Points on a hilly landscape, in no order, each with its height.
A ball rolls from a point to whichever of its 2 nearest points has the largest drop for the distance, and stops where none of them is lower. Distance is the straight distance between rows; heights are no part of it.
k_102: [120,96,129,108,87,141,100,113,97,107,144,90,76,42,85,108,94,115,145,110,120,67,96,118]  h=146
k_795: [88,88,89,75,117,83,109,75,85,100,105,94,114,127,88,135,83,74,60,49,95,100,147,115]  h=264
k_207: [101,80,101,110,101,135,100,120,76,82,164,93,130,41,77,96,111,111,145,95,109,81,82,111]  h=127
k_324: [122,92,103,90,122,93,79,117,101,99,108,79,121,110,88,115,100,116,105,63,103,80,71,50]  h=270
k_608: [120,99,111,122,102,102,85,116,116,126,118,82,114,93,77,97,93,112,98,102,95,83,79,90]  h=86
k_859: [86,80,111,78,103,84,71,145,109,110,98,112,151,118,82,119,114,106,83,95,88,106,94,97]  h=262
k_183: [95,69,90,114,101,64,82,86,83,91,115,103,124,101,88,109,96,100,110,106,84,126,66,101]  h=205
k_820: [88,48,93,124,91,75,86,108,75,71,131,126,152,66,96,88,142,104,121,122,82,116,60,103]  h=16
k_48: [96,133,110,94,83,130,79,127,115,60,107,81,84,77,78,79,107,112,131,131,123,84,75,123]  h=33
k_756: [111,107,112,134,83,126,116,98,110,129,124,89,85,65,84,83,94,97,92,132,98,82,116,136]  h=473
k_3: [105,99,106,63,117,91,97,96,97,108,89,122,69,94,133,116,75,104,130,73,108,108,109,62]  h=79
k_6: [88,50,92,94,102,63,101,67,68,88,100,137,124,107,117,121,118,99,96,79,94,107,93,79]  h=71
k_772: [94,156,85,113,76,125,90,114,111,87,103,73,112,96,66,65,110,98,85,135,91,113,87,145]  h=407
k_725: [118,37,117,136,97,92,85,121,77,117,160,110,127,58,81,117,114,116,139,87,92,89,77,105]  h=85
k_155: [97,123,98,116,102,102,76,134,118,96,80,104,116,105,112,50,108,110,106,138,79,125,62,92]  h=158
k_442: [99,126,115,62,100,118,111,101,105,107,90,100,79,116,105,117,82,91,73,83,121,89,159,115]  h=326
k_777: [113,143,89,122,94,99,117,81,122,77,69,55,48,139,92,98,99,112,82,99,131,87,94,102]  h=707
k_815: [95,50,109,124,98,117,117,110,58,119,118,130,122,50,114,98,130,103,114,96,93,75,124,90]  h=77
k_156: [111,101,106,83,121,119,111,84,79,76,97,106,84,91,111,103,115,102,83,58,126,52,111,54]  h=613
k_649: [88,51,101,132,98,71,99,88,92,122,102,112,136,106,92,117,133,90,59,88,91,86,110,100]  h=576
k_699: [101,149,100,128,80,126,104,123,120,111,95,70,115,97,72,74,102,104,62,132,93,100,102,151]  h=434
k_845: [84,44,105,112,92,91,91,104,64,86,126,133,141,67,108,102,133,110,131,96,93,95,80,87]  h=24
k_212: [106,83,92,96,104,111,115,59,58,82,111,106,96,78,100,110,103,98,106,72,100,83,91,75]  h=633
k_208: [108,83,113,122,99,136,107,113,85,110,135,110,93,41,103,84,109,108,138,117,104,73,104,104]  h=168
k_973: [99,104,115,79,109,102,76,159,121,108,96,105,150,120,81,93,119,106,82,98,91,95,84,80]  h=226
k_146: [95,63,103,100,112,86,104,97,85,127,88,132,108,91,128,103,100,101,106,95,83,100,113,76]  h=115
k_445: [95,97,101,83,107,99,96,91,85,80,83,126,91,90,137,81,100,99,131,110,91,110,83,72]  h=178
k_516: [99,124,118,88,78,136,92,129,123,91,109,83,98,88,68,94,105,104,110,125,123,79,98,130]  h=83
k_172: [90,38,104,85,104,79,89,95,71,83,109,145,133,81,125,109,125,105,126,95,83,108,85,73]  h=41
k_64: [89,119,114,87,92,115,112,106,114,117,89,113,83,93,106,90,80,89,101,128,105,100,129,110]  h=206
k_572: [100,130,106,105,101,116,118,97,121,120,72,103,68,109,118,86,98,94,80,125,100,98,142,115]  h=239
k_976: [127,126,114,133,93,123,108,104,123,104,89,78,75,97,90,82,114,109,80,116,124,61,106,98]  h=518
k_56: [98,78,80,77,128,75,119,56,79,92,96,103,99,119,111,134,95,86,71,48,103,97,124,80]  h=175
k_667: [97,73,104,103,104,96,83,108,85,93,130,98,125,78,73,105,93,107,126,100,89,109,68,103]  h=170
k_917: [113,82,96,94,112,128,115,90,69,71,111,113,97,79,102,92,121,108,102,67,110,61,84,58]  h=624
k_126: [85,81,81,105,100,56,93,75,92,89,91,118,116,113,109,102,96,98,109,115,80,147,69,99]  h=237
k_938: [118,149,84,129,92,97,102,81,123,75,78,57,63,128,81,80,96,107,93,111,117,107,61,100]  h=728
k_21: [102,104,126,85,84,128,102,109,111,124,111,113,77,68,104,101,81,97,133,136,105,102,124,133]  h=169
k_412: [102,111,96,80,119,94,98,94,107,97,72,108,79,116,132,94,88,101,117,99,106,109,96,59]  h=134
k_54: [83,114,70,99,99,72,121,73,97,102,72,111,78,130,134,93,81,86,101,100,86,147,105,103]  h=314
k_509: [105,84,78,122,110,34,109,91,125,135,83,79,111,144,111,119,86,102,96,85,90,138,86,81]  h=225
k_339: [94,84,107,75,110,94,98,107,94,108,114,103,132,118,80,133,98,82,69,73,94,98,134,116]  h=341
k_999: [104,126,92,114,100,109,80,129,104,69,95,99,121,90,93,49,121,112,107,128,85,108,48,98]  h=128
k_930: [106,114,78,106,103,89,112,51,97,89,92,86,46,113,107,100,74,96,110,96,100,113,92,98]  h=664
k_505: [117,120,87,99,114,93,89,100,111,67,92,87,88,108,95,77,104,113,108,105,108,101,53,56]  h=142
k_11: [91,103,102,99,96,99,79,150,117,104,86,103,142,106,98,70,113,105,90,124,82,117,79,96]  h=188
k_485: [116,74,131,97,95,124,97,135,108,143,146,121,117,64,99,114,85,109,131,110,86,97,108,114]  h=94
k_495: [74,93,79,92,99,73,107,73,92,97,72,123,108,119,116,92,84,87,94,114,73,151,95,106]  h=273
k_259: [110,107,108,134,95,116,114,86,106,125,93,108,62,68,111,76,94,101,111,136,94,90,113,116]  h=488
k_482: [108,87,128,84,87,125,106,110,106,138,137,111,101,61,98,122,69,94,131,106,95,106,128,128]  h=131
k_115: [106,123,102,66,114,117,112,80,95,66,77,97,62,104,111,108,104,93,84,73,134,68,126,76]  h=595
k_867: [111,95,110,108,107,117,79,124,101,91,131,90,110,79,76,93,93,123,123,93,93,89,61,83]  h=135
k_672: [123,63,105,91,114,70,86,101,91,144,121,97,101,97,116,145,77,108,127,55,91,104,99,76]  h=78
k_293: [79,152,89,91,68,116,102,77,100,62,73,78,60,122,85,102,93,88,87,119,111,107,113,147]  h=276
k_457: [106,110,61,123,115,51,108,100,121,116,72,79,109,160,117,100,105,103,76,83,89,137,84,83]  h=279
k_803: [127,63,125,113,95,106,96,116,95,140,153,104,122,62,89,128,97,111,126,85,91,76,98,109]  h=53
k_843: [90,86,102,89,106,105,88,110,84,84,104,133,116,81,118,73,112,106,125,119,86,107,71,76]  h=183
k_604: [112,46,101,115,93,113,99,120,61,98,166,106,137,40,89,109,117,121,152,79,97,86,87,113]  h=103
k_757: [90,144,92,68,104,85,102,110,122,88,58,96,68,152,120,101,68,83,96,101,112,129,125,96]  h=413
k_525: [112,140,119,95,70,122,99,116,141,104,82,70,67,127,81,113,86,102,100,129,127,80,112,146]  h=177
k_320: [115,113,92,87,118,91,85,107,113,78,90,69,102,131,91,100,94,107,91,67,113,91,64,52]  h=213
k_401: [84,57,84,89,112,44,110,54,77,98,97,123,112,119,121,133,111,91,80,69,95,117,123,93]  h=111
k_97: [103,98,104,107,90,150,90,129,97,76,156,86,99,39,71,94,99,117,154,114,126,81,98,131]  h=114
k_982: [103,147,121,93,70,130,94,125,136,87,89,79,81,106,70,97,112,100,97,145,132,79,109,154]  h=132
k_225: [101,97,86,111,104,107,128,45,77,88,106,98,66,86,109,95,87,92,98,91,104,98,94,90]  h=647
k_856: [93,86,91,135,97,91,119,81,88,117,98,96,115,103,99,99,112,95,64,102,86,96,109,107]  h=559
k_958: [98,138,113,88,74,111,98,91,116,89,85,77,60,116,81,119,73,94,105,118,126,94,107,144]  h=223
k_598: [89,52,114,109,96,97,113,105,75,137,107,144,118,73,117,108,116,92,100,103,87,90,131,93]  h=93
k_990: [115,74,99,79,114,79,93,83,81,130,105,111,76,90,138,133,74,102,140,65,93,115,103,63]  h=27
k_619: [112,61,97,110,108,39,86,91,118,145,103,90,113,130,108,141,84,110,105,77,82,128,92,82]  h=174
k_519: [105,121,107,145,80,128,105,105,120,129,102,80,97,88,84,69,105,103,78,135,92,89,102,138]  h=457
k_892: [102,128,82,108,105,91,111,72,112,92,86,75,57,129,99,105,84,97,81,83,108,98,93,90]  h=684
k_895: [88,124,97,81,104,112,113,99,109,111,94,98,100,126,94,109,83,77,54,84,108,99,157,141]  h=378
k_405: [90,127,85,93,101,79,118,96,119,116,69,88,70,145,119,96,64,88,100,101,97,141,126,105]  h=363
k_593: [110,107,96,133,112,118,119,90,108,115,95,87,100,101,93,85,109,99,65,98,102,67,114,93]  h=539
k_107: [87,35,117,117,88,69,91,106,80,111,114,127,142,92,101,125,155,102,80,90,94,87,106,88]  h=585
k_112: [83,137,85,65,103,104,114,73,95,59,67,100,83,129,104,89,98,79,71,95,108,112,116,102]  h=548
k_399: [107,121,102,96,98,121,76,121,102,57,98,86,104,94,84,62,107,113,108,111,105,91,53,78]  h=95
k_13: [80,130,94,40,101,106,100,84,89,68,76,115,73,109,108,107,83,80,105,95,112,115,125,98]  h=512
k_885: [93,135,94,45,110,99,89,118,105,85,74,108,95,135,107,103,71,85,95,91,105,126,116,90]  h=466
k_536: [97,114,99,101,104,98,114,104,121,128,89,93,108,125,98,108,86,88,63,90,95,98,130,120]  h=428
k_127: [87,156,72,107,74,107,110,70,101,60,73,73,73,125,90,79,103,89,75,112,95,116,88,134]  h=323
k_41: [90,74,97,107,113,85,88,99,93,96,89,130,129,99,131,74,127,114,111,117,79,109,60,68]  h=163
k_741: [86,125,94,85,103,117,115,75,94,66,77,95,79,108,104,90,107,86,68,82,112,80,120,93]  h=575
k_300: [114,119,116,118,94,119,100,89,117,102,95,97,59,88,100,86,102,112,110,123,115,73,101,98]  h=502
k_239: [85,67,96,103,110,91,110,94,88,104,79,133,119,94,132,87,125,92,86,112,82,100,99,76]  h=138
k_432: [115,51,112,106,109,67,88,95,103,155,116,104,121,111,112,150,99,104,103,72,89,98,114,84]  h=124
k_388: [85,87,102,73,100,88,86,117,98,101,114,96,146,115,70,127,92,93,82,87,88,116,100,114]  h=311
k_684: [89,139,86,104,86,108,94,95,101,82,84,82,106,111,71,88,101,94,81,118,86,121,86,129]  h=373
k_591: [88,120,104,94,85,137,88,115,102,62,136,90,86,52,66,91,101,108,149,133,121,94,88,139]  h=80
k_204: [106,131,77,118,114,78,117,115,131,121,60,77,101,165,122,92,103,91,62,90,92,137,117,105]  h=343
k_614: [93,104,82,101,111,77,108,107,115,125,77,101,112,141,113,96,97,85,62,97,92,121,132,104]  h=395
k_760: [100,129,113,90,114,108,118,100,122,111,67,102,65,124,131,98,99,92,76,93,129,86,156,96]  h=278

Two balls start at each pair of points below. Name the first point that both come to, or write -.
k_536 / k_859 => -
k_930 / k_593 => -
k_772 / k_938 => -
k_339 / k_856 => -
k_405 / k_614 => -

Where does a ball stop that starts at each point below?
k_649 => k_48
k_756 => k_48
k_892 => k_608
